A landscape with many peaks, sampled at points; each row gives a point and its height.
A climber steps from a point to whichever of its 2 nearest points has the largest rise for the distance, and stops where none of them is higher. Distance is the straight distance between rows; heights are no part of it.
Dut height 25.9: |   0 |   1 | -12 |  12 |  -4 |   8 |   4 |  -5 |  16 |   6 |   7 |   0 | -12 |  -8 |  -6 |  -3 |   6 |  -4 |   2 |  11 |  -8 |  -4 |  -6 | -13 |   1 |
Lotor height 18.7: |   3 |   8 |  26 |   1 |  -4 |  -2 | -14 |  -3 | -10 |  13 |  -9 |  -4 | -14 |  -4 |  -4 |  12 |   5 |   2 |  13 |  10 |  18 |   1 |  19 |   5 |  -1 |
gofit height 50.3: |  -4 |   7 |  17 | -15 |  -9 |   1 | -12 | -10 |  18 |   2 | -15 |   2 |  -8 |   2 |   2 |  -6 |  -2 | -15 |  -3 |  13 |  12 | -10 |  -1 |   7 |   9 |
Fupus height 37.3: |  -3 | -10 |  -2 |   5 |  14 |   9 |  -2 | -10 |  -4 | -15 | -21 |   3 |   3 |  -7 |  -6 |   1 |   4 |  -6 | -11 |  -3 |   5 |   4 | -13 |  -3 |   3 |
lov height 60.2: |   1 |   3 |   2 |  -8 |   9 |  -7 |   3 |  -3 |   4 |  25 |   3 |   4 |  -3 | -12 |   0 |  17 |  11 |  13 |   8 | -11 |  -9 |   9 |  -1 |  14 |  -9 |
mezo height 25.5: |   8 |   8 | -10 |  -2 |  -4 |   0 |   2 |   9 |  -4 |  -3 |  22 |  -1 |  -2 |  21 |  -1 |   0 |  -7 |   1 |  -3 |  17 | -26 |  -9 | -12 | -13 |  -7 |
lafog height 9.6: |  -2 |  -3 | -16 |  17 |  -1 |  -7 |  17 |  -4 |   4 | -13 |   1 |  -9 |   6 |   1 |   3 |  -8 |  -9 |   3 |   9 | -10 |  10 |  -2 |  -3 | -14 |   6 |
galek height 48.1: |  -1 |   0 |   7 | -11 |  14 |   1 | -12 |   2 |  -7 |  14 |  -8 |   1 |  -3 | -11 |  -6 |  26 |   5 |   8 |  10 |  -9 |  -7 |   6 |   1 |   8 |  -6 |
kogaz height 35.4: |   5 |  10 |  -5 | -21 |   2 |   5 | -19 |  10 |  -7 | -11 |  12 |  -1 |   5 |  11 |  -2 |   4 |  -7 |  -1 |  -1 |   3 | -17 | -16 |   2 | -16 |   0 |
toz height 7.9: |  -1 |  -5 | -18 |  16 |  -3 | -12 |  13 |  -1 |   1 |   0 |   0 |  -6 |   2 |  -6 |   1 |  -9 |  -3 |   6 |  13 | -16 |  13 |  11 |  -3 | -20 |  -2 |
Zabel height 62.1: |   2 |   3 |  -5 |  13 |  -6 |  -4 |  -3 |   8 |  -5 |  -1 |  18 |   5 |  -3 | -10 |  10 | -14 |  12 |  -2 |  -1 | -16 |   3 |  10 |   1 |  -8 | -16 |
zanel height 36.5: |  -2 |  -6 |  -3 |  -1 |   4 |  -5 |  10 |  -1 | -24 |  -7 | -16 |  -1 |  17 |  -3 |   5 |   3 |   4 |  17 |  -7 | -30 |  -8 |  10 |  -5 |  -3 |  -4 |
bap height 44.5: |  -3 |   1 |   1 |  -6 |   1 |   8 |   0 | -11 |   9 | -18 | -17 |  -1 |   4 |   7 |  -6 |  -4 |  -3 |  -6 |  -9 |  -9 |   1 |  -6 | -18 |  -8 |   1 |
noz height 49.1: |  -3 |  -8 |  11 |  -3 |  12 |  -2 |  -1 |  -5 | -11 |   6 | -17 |  -6 |   3 | -12 |  -1 |  16 |  -3 |   8 |   5 | -11 |  22 |   9 |   6 |  13 |   9 |
fupu height 52.8: |   9 | -17 |  10 |   4 |   9 |  -7 |  11 |  -4 |  -6 |   6 |  -2 |   8 |  21 | -17 |   7 |   3 |  -3 |   1 |  -5 |   4 |  22 |  15 |  11 |  22 |  14 |
tufak height 42.6: | -12 |   2 |  -6 | -13 |  -6 |   0 |  -9 |  -6 |  21 |  10 |  17 |   5 | -10 |   5 |  13 | -21 |   1 |  -7 | -14 |  11 |   2 |  -6 |  -7 |   8 |  -7 |
Rami height 14.0: |  10 |  -4 | -14 |   7 |  -1 |   6 |   6 |  10 |   5 | -15 |   9 |   3 |   4 |   8 |  -9 |  -7 | -13 |  -3 |  18 |  -5 | -17 |  -4 |  -9 | -21 |  -7 |
vod height 57.5: |  -3 |  -7 |   4 |   0 |   9 |  -6 |  -2 |  -4 | -11 | -16 | -14 | -10 |  11 |   9 |   0 |   9 | -11 |  -2 |  -7 | -12 |   4 |   0 |   5 |  -8 |   3 |
mir height 46.9: |  -2 |  -9 |  14 |   1 |  11 |   7 |  -8 |  -9 | -20 |   3 | -20 |  -9 |   8 |   4 |   4 |  11 |  -2 |  10 |  10 |  -9 |  25 |  11 |   0 |  -3 |   6 |
pufen height 38.7: |   0 |   3 |  -4 | -11 | -13 |   7 |  10 |  -7 |  14 | -10 |  -9 |   5 |   1 |   8 |  -5 | -12 |  -5 |  -6 |  -5 | -11 |  -3 | -12 | -28 |  -5 |  -6 |
Fibu height 39.5: |  -9 |   1 |   4 | -14 | -15 |  -2 |   1 |  -7 |  25 |   5 |   3 |   9 |  -1 |   4 |  18 | -26 |   3 | -11 | -13 |  -2 |   7 |  -7 | -12 |  10 |  -5 |
kemir height 46.5: |   2 |  -7 |  -9 |   1 |   1 |  -1 |   3 |   2 |  16 |  18 |  10 |   3 |  -6 | -26 |  -8 |  -5 |   7 |  -4 |   4 |   7 |  11 |   4 |  14 |   7 |   6 |
nenam height 54.1: |  -7 |  -8 |   0 |   5 |  -1 |  -4 |   2 |  -6 |  14 |  -5 |   0 |   0 |   0 |  -2 |   4 | -12 |   2 |  -9 |  -9 |  -6 |  13 |  -2 |   3 |   3 |   4 |
supom height 43.5: |  -7 |   1 |  -5 |  -2 |   0 |  -3 |  -3 |  -1 |  -1 |  20 |  20 |   2 | -12 |  -1 |   4 |  -4 |   5 |   4 | -11 |  24 |   5 |  -1 |  13 |  19 |   1 |
muk height 32.2: |   5 |   3 |   8 |   4 |  11 |  -4 |  15 |   2 |  -7 |   8 | -13 |   6 |   6 | -19 |   9 |  11 |  10 |  10 |   4 | -21 |   3 |  13 |  -4 |  16 |  -6 |
fas height 28.3: |  -2 |  -8 |   6 |   8 |   5 |  -4 |   0 |  -2 |   6 |   1 | -15 |  -8 |  -7 |  -4 | -14 |   9 |   1 |   3 |   6 |  -3 |   3 |   5 |  21 |  13 |  14 |
Tun height 15.6: |   7 |   0 |  13 |  -5 |  -9 |  -5 |   1 |   3 |   4 |  24 |   2 |   3 |  -9 | -15 | -12 |  10 |   7 |   5 |   0 |  15 |   3 |   7 |  29 |  25 |   3 |
Lede height 42.8: |  -3 | -10 | -12 |  13 |  -3 |  -1 |   9 | -10 |  -1 | -15 |  -5 |   1 |   7 |   9 |  -3 | -19 |   1 |   4 | -13 | -12 |  -1 |   4 | -14 | -12 |  -7 |
fasa height 26.9: |  -8 | -11 |   6 |  -5 |   2 |   1 |  -7 |  -4 |   7 |  -1 | -11 | -11 |  -6 |   6 | -13 |  10 | -10 |  -3 |   6 |   1 |  13 |  -3 |  16 |  11 |  11 |
kupi height 46.6: |  -6 |   2 |   1 |  -7 | -17 |   7 |  -3 |  -4 |  38 |  15 |  12 |  11 |   3 |  -9 |  10 | -26 |   8 | -11 |   2 |   8 |   8 |   3 |   2 |  17 |  11 |
migi height 63.8: | -13 |  -9 |  10 | -12 |   7 |  -4 |  -7 |  -8 | -18 | -14 |  -9 | -11 |  16 |  12 |   6 |   2 | -10 |   6 | -16 | -10 |  12 |  -5 |   9 | -11 |   8 |
Dalas height 12.2: |   8 |  10 |  -6 |  -8 |  -1 |   4 |   5 |  20 | -17 |  -1 |  17 |   4 |  10 |   2 |   0 |  12 |   1 |  15 |  20 | -19 | -36 |   3 |  -6 | -14 | -12 |
davu height 17.2: |   5 |   7 |  26 |  -3 |  -4 |  -1 |  -1 |   2 |  -8 |  25 | -11 |  -2 | -11 |  -9 | -11 |  15 |   6 |   6 |  11 |   8 |   9 |   8 |  24 |  16 |   4 |
kizop height 51.5: |   2 |  -6 |   8 |  -7 |  11 |   0 |  -5 |   6 | -15 | -21 | -16 |  -6 |  16 |  13 |  -3 |  10 | -17 |   1 |   9 | -10 |  -8 |   0 |   7 | -17 |   7 |
gesum height 33.1: |  -5 |  -6 |  10 |   1 |  11 | -14 |   8 |  -3 | -26 |  -1 | -12 |   6 |  21 |   4 |  12 |   7 |   5 |  21 | -12 | -22 |   4 |  17 |  -6 |  10 |   3 |
Rerok height 62.9: |   8 |   3 |  11 | -10 |  -8 |  14 |  -1 |   9 |  -7 | -26 |   4 |   5 |   9 |  15 |  -6 |  -7 | -18 |  -8 |   1 |  -2 | -24 | -18 | -12 | -18 |  -8 |
Dubu height 8.9: |   5 |  15 |  -5 |  -4 |   7 |   5 |  -6 |   2 | -23 |   5 |   7 |  -5 |  -4 |  12 |  -5 |  21 |   1 |   3 |  -8 |  20 | -13 |  -1 | -11 | -14 |  -6 |
soked height 19.1: |   5 |  13 | -21 |  11 |  -2 |  -9 |   5 |   7 |  -9 |   4 |  18 |  -7 |   4 |  24 |   4 |   6 |  -1 |   2 |  -4 |  23 | -13 |  -1 |  -6 |  -9 |   0 |
pitez height 5.1: |  -3 |  -2 | -16 |  16 |  -6 |  -5 |   3 |   3 |   4 |   2 |   6 |  -7 |  -6 |  -1 |  -3 |  -6 |   0 |   6 |  17 | -16 |  -4 |  12 |  -1 | -20 | -11 |
Dus height 22.4: |  17 |   8 |  -9 |   2 |   4 |   5 |  -2 |  19 | -18 | -10 |  10 |  12 |   5 |  12 | -13 |  10 |  -6 |  10 |  10 |   9 | -33 |   2 | -16 | -14 |  -7 |
kop height 35.9: |   5 |   1 |  -3 |  15 |   7 |  -4 |   6 |   4 |  -6 |  -7 |  -7 |   5 |  -1 | -21 |   1 |   1 |  10 |   3 |   3 | -15 |   8 |   7 |  -3 |   7 |   1 |
Runu height 30.8: |  -5 |   9 | -16 |   5 | -15 |   9 |   7 |  -8 |  13 | -13 |   5 |   3 |  -2 |   6 |  -6 | -25 |  -1 |  -2 |   2 | -15 |   1 |  -5 | -28 |  -8 |  -9 |
Bimur height 0.2: |  -5 | -12 | -10 |  11 |   4 | -18 |  15 |   1 |   5 |   3 |  -1 | -10 |   8 |  -3 |   2 |   3 |  -2 |  13 |  11 | -22 |  11 |  10 |  11 |   6 |   8 |
niku height 44.2: |  -2 |  -6 |  -9 |   7 |   3 |  -2 |   6 |   4 | -20 | -14 | -11 |   4 |   5 |  -4 |   2 |  -7 |   9 |  10 |  -3 | -32 |  -9 |  10 |  -5 |  -3 | -12 |
fof height 13.7: |  -2 |  10 |  12 |  -4 |  -4 |   9 | -12 |  -4 |   1 |  18 |  -1 |   5 |  -7 |  -8 |  -5 |   6 |   6 |  -5 |  -7 |  37 |   8 |  -5 |  16 |  15 |  11 |
Rem height 57.4: |   3 |   4 |   3 | -13 |  -7 |  11 |  -1 |   8 |   3 | -29 |   0 |   1 |  14 |  19 |  -7 | -11 | -10 |  -7 |   2 | -15 | -25 | -13 | -11 | -17 |   3 |
pata height 42.3: |  -2 |   2 |  -6 |   9 |   0 |  -8 |   5 |   5 |  -8 |   0 |   5 |   4 |   2 |  -5 |   7 |  -4 |  14 |  10 |   0 | -31 |  -5 |  16 |   1 |  -4 | -18 |
Demod height 45.4: |   0 |  -4 |  -7 |   8 |  -6 |   7 |  -2 |  -3 |  26 |  13 |  16 |   8 |   4 | -17 |   2 | -18 |   9 | -10 |   3 |   9 |  11 |  11 |  13 |  11 |  12 |
Felig height 45.6: |  -8 |   9 |   5 | -20 |  -4 |   0 | -11 |  -7 |  15 |   7 |  -7 |   0 | -11 |  12 |  -1 |  -3 |  -9 | -11 |   1 |  20 |  -1 | -16 |   1 |   4 |   1 |
fote height 13.8: |   2 |   7 | -11 |  -4 |   6 | -15 |  -1 |   1 | -10 |  24 |   8 |  -8 |  -3 |  15 |   0 |  16 |   2 |   6 | -10 |  23 |  -4 |  -3 |  10 |   4 |   2 |
naze height 19.8: |  11 |  11 |  -4 |   9 |   1 |   8 |   0 |   6 | -17 |  -8 |  -4 |   1 |  -9 |   1 |  -8 |   8 |   7 |   9 |   1 |   1 | -16 |  -1 | -11 |  -5 | -15 |
nosu height 30.5: |   6 |   7 |  -1 | -14 |   2 |   4 | -12 |  14 | -17 |  -9 |   8 |  -2 |   4 |   7 |  -4 |   8 |  -2 |   2 |   3 |  -5 | -30 |  -6 |   0 | -18 |  -6 |
tivu height 48.8: |   4 |  -4 |   4 |   1 |   6 |   6 |  -2 |   1 |   2 |  12 |   2 |   4 |  -2 | -26 |  -2 |   7 |   8 |  -3 |   2 |   7 |  13 |   2 |  11 |  13 |   4 |
ludu height 0.8: |  -1 |  -3 |  -1 |   7 |  -6 | -10 |  14 |   5 |   4 |  23 |   9 |  -5 |  -4 | -17 |   4 |   3 |   5 |   4 |  15 | -16 |   7 |   5 |  11 |   7 |  -7 |
Dovu height 49.2: |   1 |  -7 |  -2 |  -4 |   9 |  -8 |   2 |   4 |  -8 |  -4 |  -9 |  -8 |   2 |  -2 |   4 |  12 |  -5 |   5 |   6 | -17 |  -1 |  -3 |   4 |  -2 |  -2 |
loro height 13.6: |   3 |  10 | -13 |   7 |  -3 |  16 |  -6 |   2 | -13 | -17 |   4 |   3 |  -9 |   1 |  -8 |  -4 |   4 |   5 |  -3 |  -6 | -16 |  -3 | -18 |  -6 | -15 |
mor height 24.4: |  -9 |  12 | -12 |   4 | -11 |   4 |   0 |  -7 |  23 |  -5 |  10 |   2 |  -7 |   9 |   0 | -18 |   6 |  -6 |   0 |  -7 |  -4 |  -4 | -16 | -13 |  -1 |
sukip height 51.3: |  -9 | -11 |  10 |  -8 |   1 |   7 | -11 |  -3 |  12 |   4 |   5 |   1 |  -4 |  -2 |   6 | -10 |  -1 | -10 |  -7 |  12 |  15 |  -1 |  13 |  23 |   1 |
regub height 56.3: |  -2 | -17 |  -6 |   7 |   7 | -13 |   5 |   1 | -11 |  -3 |   6 |   0 |  14 |  -4 |  13 |  -8 |   0 |   7 | -15 | -13 |  18 |  11 |   7 |   7 |   7 |
tozi height 63.4: |  -1 | -13 |  12 |   3 |  -3 |   1 |   9 | -12 |  16 |   2 |  -6 |   4 |  16 |  -2 |   5 | -11 |  -4 |  -9 | -13 |  15 |  23 |   2 |   8 |  18 |  22 |
silil height 67.9: |   0 |  -6 | -14 |  11 |   0 |   3 |   6 |  -2 | -18 | -23 |  -9 |   3 |   7 |   0 |  -5 | -16 |   4 |   7 | -10 | -21 |  -7 |   6 | -14 |  -8 | -12 |
Lakub height 41.3: |   0 |  -1 |  -7 |  -3 |  -1 |  -2 |  -5 |  11 |  -1 |  18 |  29 |   4 | -13 | -10 |  10 |  -6 |   5 |  -1 |   1 |   9 |   9 |   6 |  18 |  21 |   0 |
lotak height 30.6: |   4 |   4 |  -2 |   2 |  -1 |  -7 |  -4 |   4 |  13 |   0 |  -3 |  -3 | -13 |  -4 | -15 |  12 |   0 |  -1 |  10 |   9 |  -8 |  -4 |  20 |   8 |  11 |
gurup height 43.4: |   1 | -13 |  -6 |  22 |  -3 |   4 |   3 |   0 |  15 |   0 |  11 |   7 |   6 | -18 |   6 | -16 |  12 |  -6 |   6 |   0 |  16 |  17 |   5 |   8 |   9 |
forit height 34.1: |  10 |   8 |   5 |   8 |  -1 |  -4 |  -2 |   5 |   6 |  -3 | -11 |  -2 | -11 |   1 | -13 |  10 |   2 |  -3 |   9 |  12 | -16 |  -6 |   4 |  -6 |   5 |
kogir height 2.2: |   1 |   3 | -11 |   9 |  -5 | -13 |   7 |   1 |   4 |  18 |   6 |  -6 |  -3 |  -8 |   4 |   4 |   4 |  10 |  25 | -17 |  -3 |  13 |   5 | -10 | -10 |
kosa height 0.5: |  -1 | -10 |   2 |  10 |  -2 | -11 |  19 |   1 |   3 |  15 |   2 |  -8 |   2 | -13 |   0 |   4 |   5 |   9 |  13 | -12 |  12 |   6 |  15 |  15 |   8 |
nad height 12.7: |   0 |  16 |   1 |  -8 |   3 |   2 | -15 |  -5 |  -1 |  11 |   1 |   0 | -11 |  -1 |  -4 |   9 |   5 |  -4 |  -9 |  33 |   6 |  -6 |   2 |   2 |  10 |
Ratu height 51.7: |  -3 |   5 |   6 | -15 |  -7 |   9 |  -1 |  -2 |  -2 | -29 | -13 |   0 |  15 |  15 |  -8 |  -8 |  -6 |  -2 |  -7 | -20 |  -9 | -11 | -19 | -14 |   4 |
vufaz height 34.5: |  -2 |   3 |  10 |   7 |   2 |  10 | -11 |  -8 |  -1 |  -2 |  -9 |   3 | -14 |  -5 |  -5 |   6 |   9 |  -9 |  -9 |   8 |  -4 |   4 |  -7 |   1 |  -8 |
bagaz height 51.1: |   5 | -11 |   9 |  -1 |  10 |  -5 |   6 |  -1 |  -1 |   5 |  -8 |   1 |   4 | -19 |  -1 |   5 |  -1 |  -6 |  -1 |   0 |  22 |   4 |  13 |  14 |  10 |
gupul height 11.0: |  -1 |  16 |  -2 |  -9 |   8 |   3 | -16 |  -3 |  -9 |   2 |   1 |  -3 |  -8 |  11 |  -3 |  14 |   0 |   1 |  -5 |  28 |  -4 |  -8 |  -6 |  -9 |   3 |
zol height 39.2: |  -2 |  -1 |  21 |   7 |  -2 |  10 | -10 |  -8 |  -7 |  -8 | -18 |  -3 | -10 |   5 |  -4 |   7 |   0 |  -6 |   1 |   8 |   5 |   0 |  -7 |  -9 |  -9 |
kozun height 38.1: |   9 |   2 | -19 |  -1 |   5 |  -7 |   2 |   4 |  -4 |  14 |  11 |  -3 |  -6 |  -1 |  -2 |  16 |   5 |   4 |   5 |   8 | -18 |  -1 |  -2 |  -7 |  -4 |
Depel height 38.4: |  11 |   0 |   9 |   5 |   5 |   0 |  -3 |   7 |  -1 | -16 | -16 |   2 |  -2 |   8 | -11 |  10 |  -9 |  -8 |  12 |   1 | -16 |  -3 |  -5 | -12 |   0 |
rusef height 37.7: | -10 |   4 |  11 | -11 | -13 |   3 |  11 |  -7 |  24 |   3 |  -6 |   5 |   3 |   2 |  18 | -15 |  -3 | -10 |  -9 |   0 |  13 | -13 | -17 |  13 |   5 |
Rapu height 27.8: |   1 |   2 |   1 |   9 |   5 |   2 |  -9 |   2 | -10 |   1 |  -7 |   4 | -16 |  -1 |  -7 |   9 |   9 |   1 |  -7 |   6 | -17 |   5 |  -9 |   0 | -11 |
Rik height 36.3: |   2 |   6 |  -1 |  -6 |  10 |  -1 |  -2 |   6 | -11 |  -1 |  -6 |  -3 |   0 |  -4 |  -2 |  24 |   2 |  10 |  15 | -17 | -18 |  -1 |  -3 |  -5 | -11 |
Mab height 30.7: |  -1 |   7 |   2 |   3 |  -7 |  12 |   5 |  -2 |  11 |  -8 |   1 |  -5 | -15 |   3 |  -4 |  -2 |  -1 |  -8 |   0 |   8 |  -5 | -15 | -11 |  -6 |  -1 |
balo height 40.0: |  -3 |  13 |   5 | -26 |   0 |   4 | -17 |  -2 |   7 |  -7 |   1 |  -1 |  -1 |  13 |   6 |   0 | -13 | -10 |  -2 |   6 |  -7 | -18 |  -1 |  -9 |  -3 |
kubu height 59.4: |  -5 |  -8 |  15 |   0 |   1 |  -3 |   5 | -16 |   8 |  -4 | -15 |   5 |  13 |   1 |   2 |  -7 |  -5 |  -6 | -14 |  13 |  23 |   2 |  -4 |   6 |  19 |
Rabo height 11.7: |   2 |  -6 |  -9 |  12 |  -2 |  -3 |  12 |   2 |  12 | -18 |  -2 |  -4 |   5 |  12 |  -7 |  -9 |  -7 |  -4 |  11 |  -8 |  -9 |  -6 | -12 | -19 |   5 |
koduz height 20.5: |   1 |  10 |  17 |  -9 |  -1 |  -1 | -12 |   1 | -13 |  15 |  -4 |  -7 | -14 |   4 |   1 |  22 |  -5 |   3 |  11 |  12 |   7 |  -5 |  11 |   0 |  -8 |
Vesi height 39.8: |  -2 |  -7 | -14 |  24 |   9 |  -2 |   8 |   1 |   2 |  -9 |  -2 |   5 |   5 | -19 |   3 | -12 |  10 |   2 |   2 | -11 |  13 |  17 |  -3 |   4 |   6 |
nupo height 55.1: |  -3 | -16 |   8 |   0 |  -1 |   1 |   2 |   6 |  11 |  -1 |  10 |  -1 |   1 |  -5 |  12 | -15 |  -6 | -10 |  -8 |   3 |  22 |   0 |  21 |  28 |   2 |
dofom height 48.2: |  -8 |  -5 |   8 | -11 |  -9 |   7 |   1 |  -4 |  31 |  10 |   3 |   6 |  -1 |  -6 |   1 | -20 |   0 | -10 |  -8 |  14 |  11 |  -4 |  13 |  27 |  13 |
loton height 26.7: |  -6 |   8 |   2 |   2 |  -2 |   3 |   1 |   5 |  -1 |  -1 |   7 |  -7 | -16 |  -2 |   5 |   4 |  -4 |  -1 |   1 |   8 |   4 | -15 |   1 |  -3 | -10 |
Sibal height 46.8: |  -7 | -14 | -11 |   6 |  -5 |  -4 |   9 | -12 |   7 |  -6 |   2 |  -1 |  10 |   8 |  11 | -23 |  -4 |  -4 | -15 |  -6 |  14 |  -2 |  -6 |  -8 |  -2 |
div height 33.7: |   0 |  12 | -14 |   4 | -13 |  -3 |  -1 |   0 |   0 |   4 |  17 |   0 |  -7 |  14 |   0 | -14 |   0 |   1 |  -5 |  10 | -13 |  -6 |  -6 | -18 | -16 |
kovod height 36.4: |  -4 |  -2 |   9 |  -4 | -18 |   2 |  15 |  -9 |  26 |   6 |  -7 |  11 |  15 |  -4 |  16 | -19 |   1 | -12 | -10 |   0 |  16 |   0 | -15 |  20 |  18 |
bebuk height 54.0: |   2 | -17 |   7 |   9 |   8 | -13 |   8 |  -5 | -11 |   1 |  -2 |   1 |  15 |  -5 |   8 |   8 |   5 |  12 | -10 |  -4 |  17 |  15 |   5 |  20 |  18 |
Nutaz height 30.3: |   0 |   2 | -16 |   1 |   3 |   2 |  -4 |  -5 |   9 |   9 |  16 |  -1 | -11 |  -2 |  -4 |   6 |   4 |   0 |  -3 |  19 | -10 |  -7 |  -5 |  -8 |   0 |
fidu height 44.1: |  -1 |   4 | -10 |   8 |  -5 |  -4 |  -4 |   1 |   2 |   4 |  19 |   4 |  -7 |   1 |   9 | -15 |   9 |  -4 |  -6 |   1 |  -1 |   0 |   0 | -12 | -19 |
divak height 14.4: |   3 |   0 |  15 | -12 |  -3 |   9 |  -8 |   0 |  -1 |  19 |   3 |   6 |  -9 | -12 | -11 |   4 |   4 |  -3 |  -1 |  30 |  15 |   3 |  28 |  22 |   9 |
Dutof height 23.2: |   2 |  10 |   9 |  -4 |  -4 |  -4 |   1 |   5 | -10 |   8 |   6 |  -8 | -14 |   6 |   5 |  17 |  -6 |   2 |   3 |  12 |  -5 |  -8 |   4 |  -2 |  -8 |
Nese height 17.7: |  17 |   2 | -13 |   7 |   0 |   3 |   3 |  18 |  -4 |  -7 |  15 |  10 |   1 |   6 |  -8 |   2 |  -4 |   2 |  20 |   5 | -27 |   4 | -10 | -20 |  -6 |
Dolo height 21.6: |   5 |   6 | -13 |  -9 |   4 |   7 |   2 |  13 | -20 |  -9 |  -3 |   3 |   8 |  -5 |   4 |  14 |   2 |  11 |  15 | -26 | -30 |   4 |  -6 | -11 | -12 |
Fuvod height 54.9: |  -3 |   0 |  20 |  -9 |  -1 |  -2 |   0 | -13 |   9 |  -4 | -21 |  -1 |   6 |   8 |   2 |  -9 |  -9 | -10 | -12 |   6 |  22 | -12 |   0 |   5 |  15 |
sir height 15.2: |   2 |  11 | -14 |   0 |   3 | -11 |   5 |   5 |  -8 |  12 |   9 | -12 |   4 |  21 |  -1 |  14 |  -3 |  -2 |  -5 |  31 |  -7 |  -5 |   7 |   1 |  15 |
litu height 43.6: |  -4 |  -2 |  19 |   9 |   5 |   8 |  -9 |  -3 | -19 |  -3 | -22 |  -8 |  -2 |   8 |   3 |  12 |  -5 |   4 |  12 |  -5 |   8 |   7 |  -2 |  -9 |  -3 |
sigid height 34.6: |   2 |  10 |  -1 | -10 | -12 |  13 |   4 |  -5 |   7 | -11 |   4 |   4 |  -6 |  12 |  -7 |  -4 |  -7 |  -6 |  -2 |   2 | -13 | -17 | -25 |  -7 |  -7 |
Remud height 43.8: |   8 |  -2 |   3 |  -2 |  10 |  11 |  -6 |   5 | -11 | -23 | -16 |   0 |   7 |  11 |  -8 |   4 |  -9 |  -2 |  14 |  -5 | -18 |   2 |  -7 | -18 |  -7 |
Gad height 26.2: |  16 |   9 |   4 | -12 |   2 |   8 | -10 |  19 | -21 | -11 |   4 |  11 |   7 |  12 |  -9 |  10 |  -6 |   1 |   7 |   6 | -31 |   1 |  -5 | -19 | -10 |
lup height 59.2: |  -5 | -14 |   5 |   9 |  -4 |  -5 |   7 |  -5 |  15 |  -2 |   9 |   2 |   8 |  -4 |  14 | -22 |  -2 |  -9 | -13 |   4 |  17 |   4 |   7 |  14 |  12 |
zumom height 48.7: |  -2 |   1 |  -9 |  -5 |   5 |  -9 |  -2 |   5 |  -3 |  25 |  14 |  -3 |  -8 |  -6 |   4 |  16 |   5 |   9 |   0 |  -2 |  -6 |   2 |   3 |   4 | -12 |
kolo height 59.1: | -11 | -19 |   2 |  -5 |  10 |  -6 |   2 |   0 | -18 |  -5 |   1 |  -9 |  13 |   2 |  10 |  -2 |  -7 |   8 | -20 | -10 |  17 |   1 |  10 |   4 |   7 |
Mizu height 46.7: |  -9 |  -1 |  -2 |  -6 |   0 |   4 |  -7 |  -3 |  12 |  11 |  14 |   2 | -11 |  -4 |   6 |  -7 |   3 |  -9 | -10 |  19 |   5 |  -8 |   5 |  14 |  -2 |
tezom height 48.5: |  -7 |  -1 |   1 |  -5 |   3 |  -6 | -10 |   0 |  14 |  -7 |  -3 |  -2 |  -3 |   7 |   2 |  -5 |  -5 |  -7 |  -8 |  -7 |   1 | -10 |   9 |  -1 |   2 |

Where does a climber stop that starts at each point below?
Vesi: migi
litu: migi
sir: Zabel
pitez: tozi
Dalas: tozi
fas: migi
Bimur: tozi
Gad: tozi

Call two points neighbours if one is among the 2 nearest of the other. Go from one point of each pair to the other, from neighbour to neighbour, staying as high as possible. Name the lowest point that can't be avoided.
Zabel and migi: pata
Zabel and lov: Rik
Rerok and Zabel: vufaz
silil and migi: Lede
migi and tozi: Demod
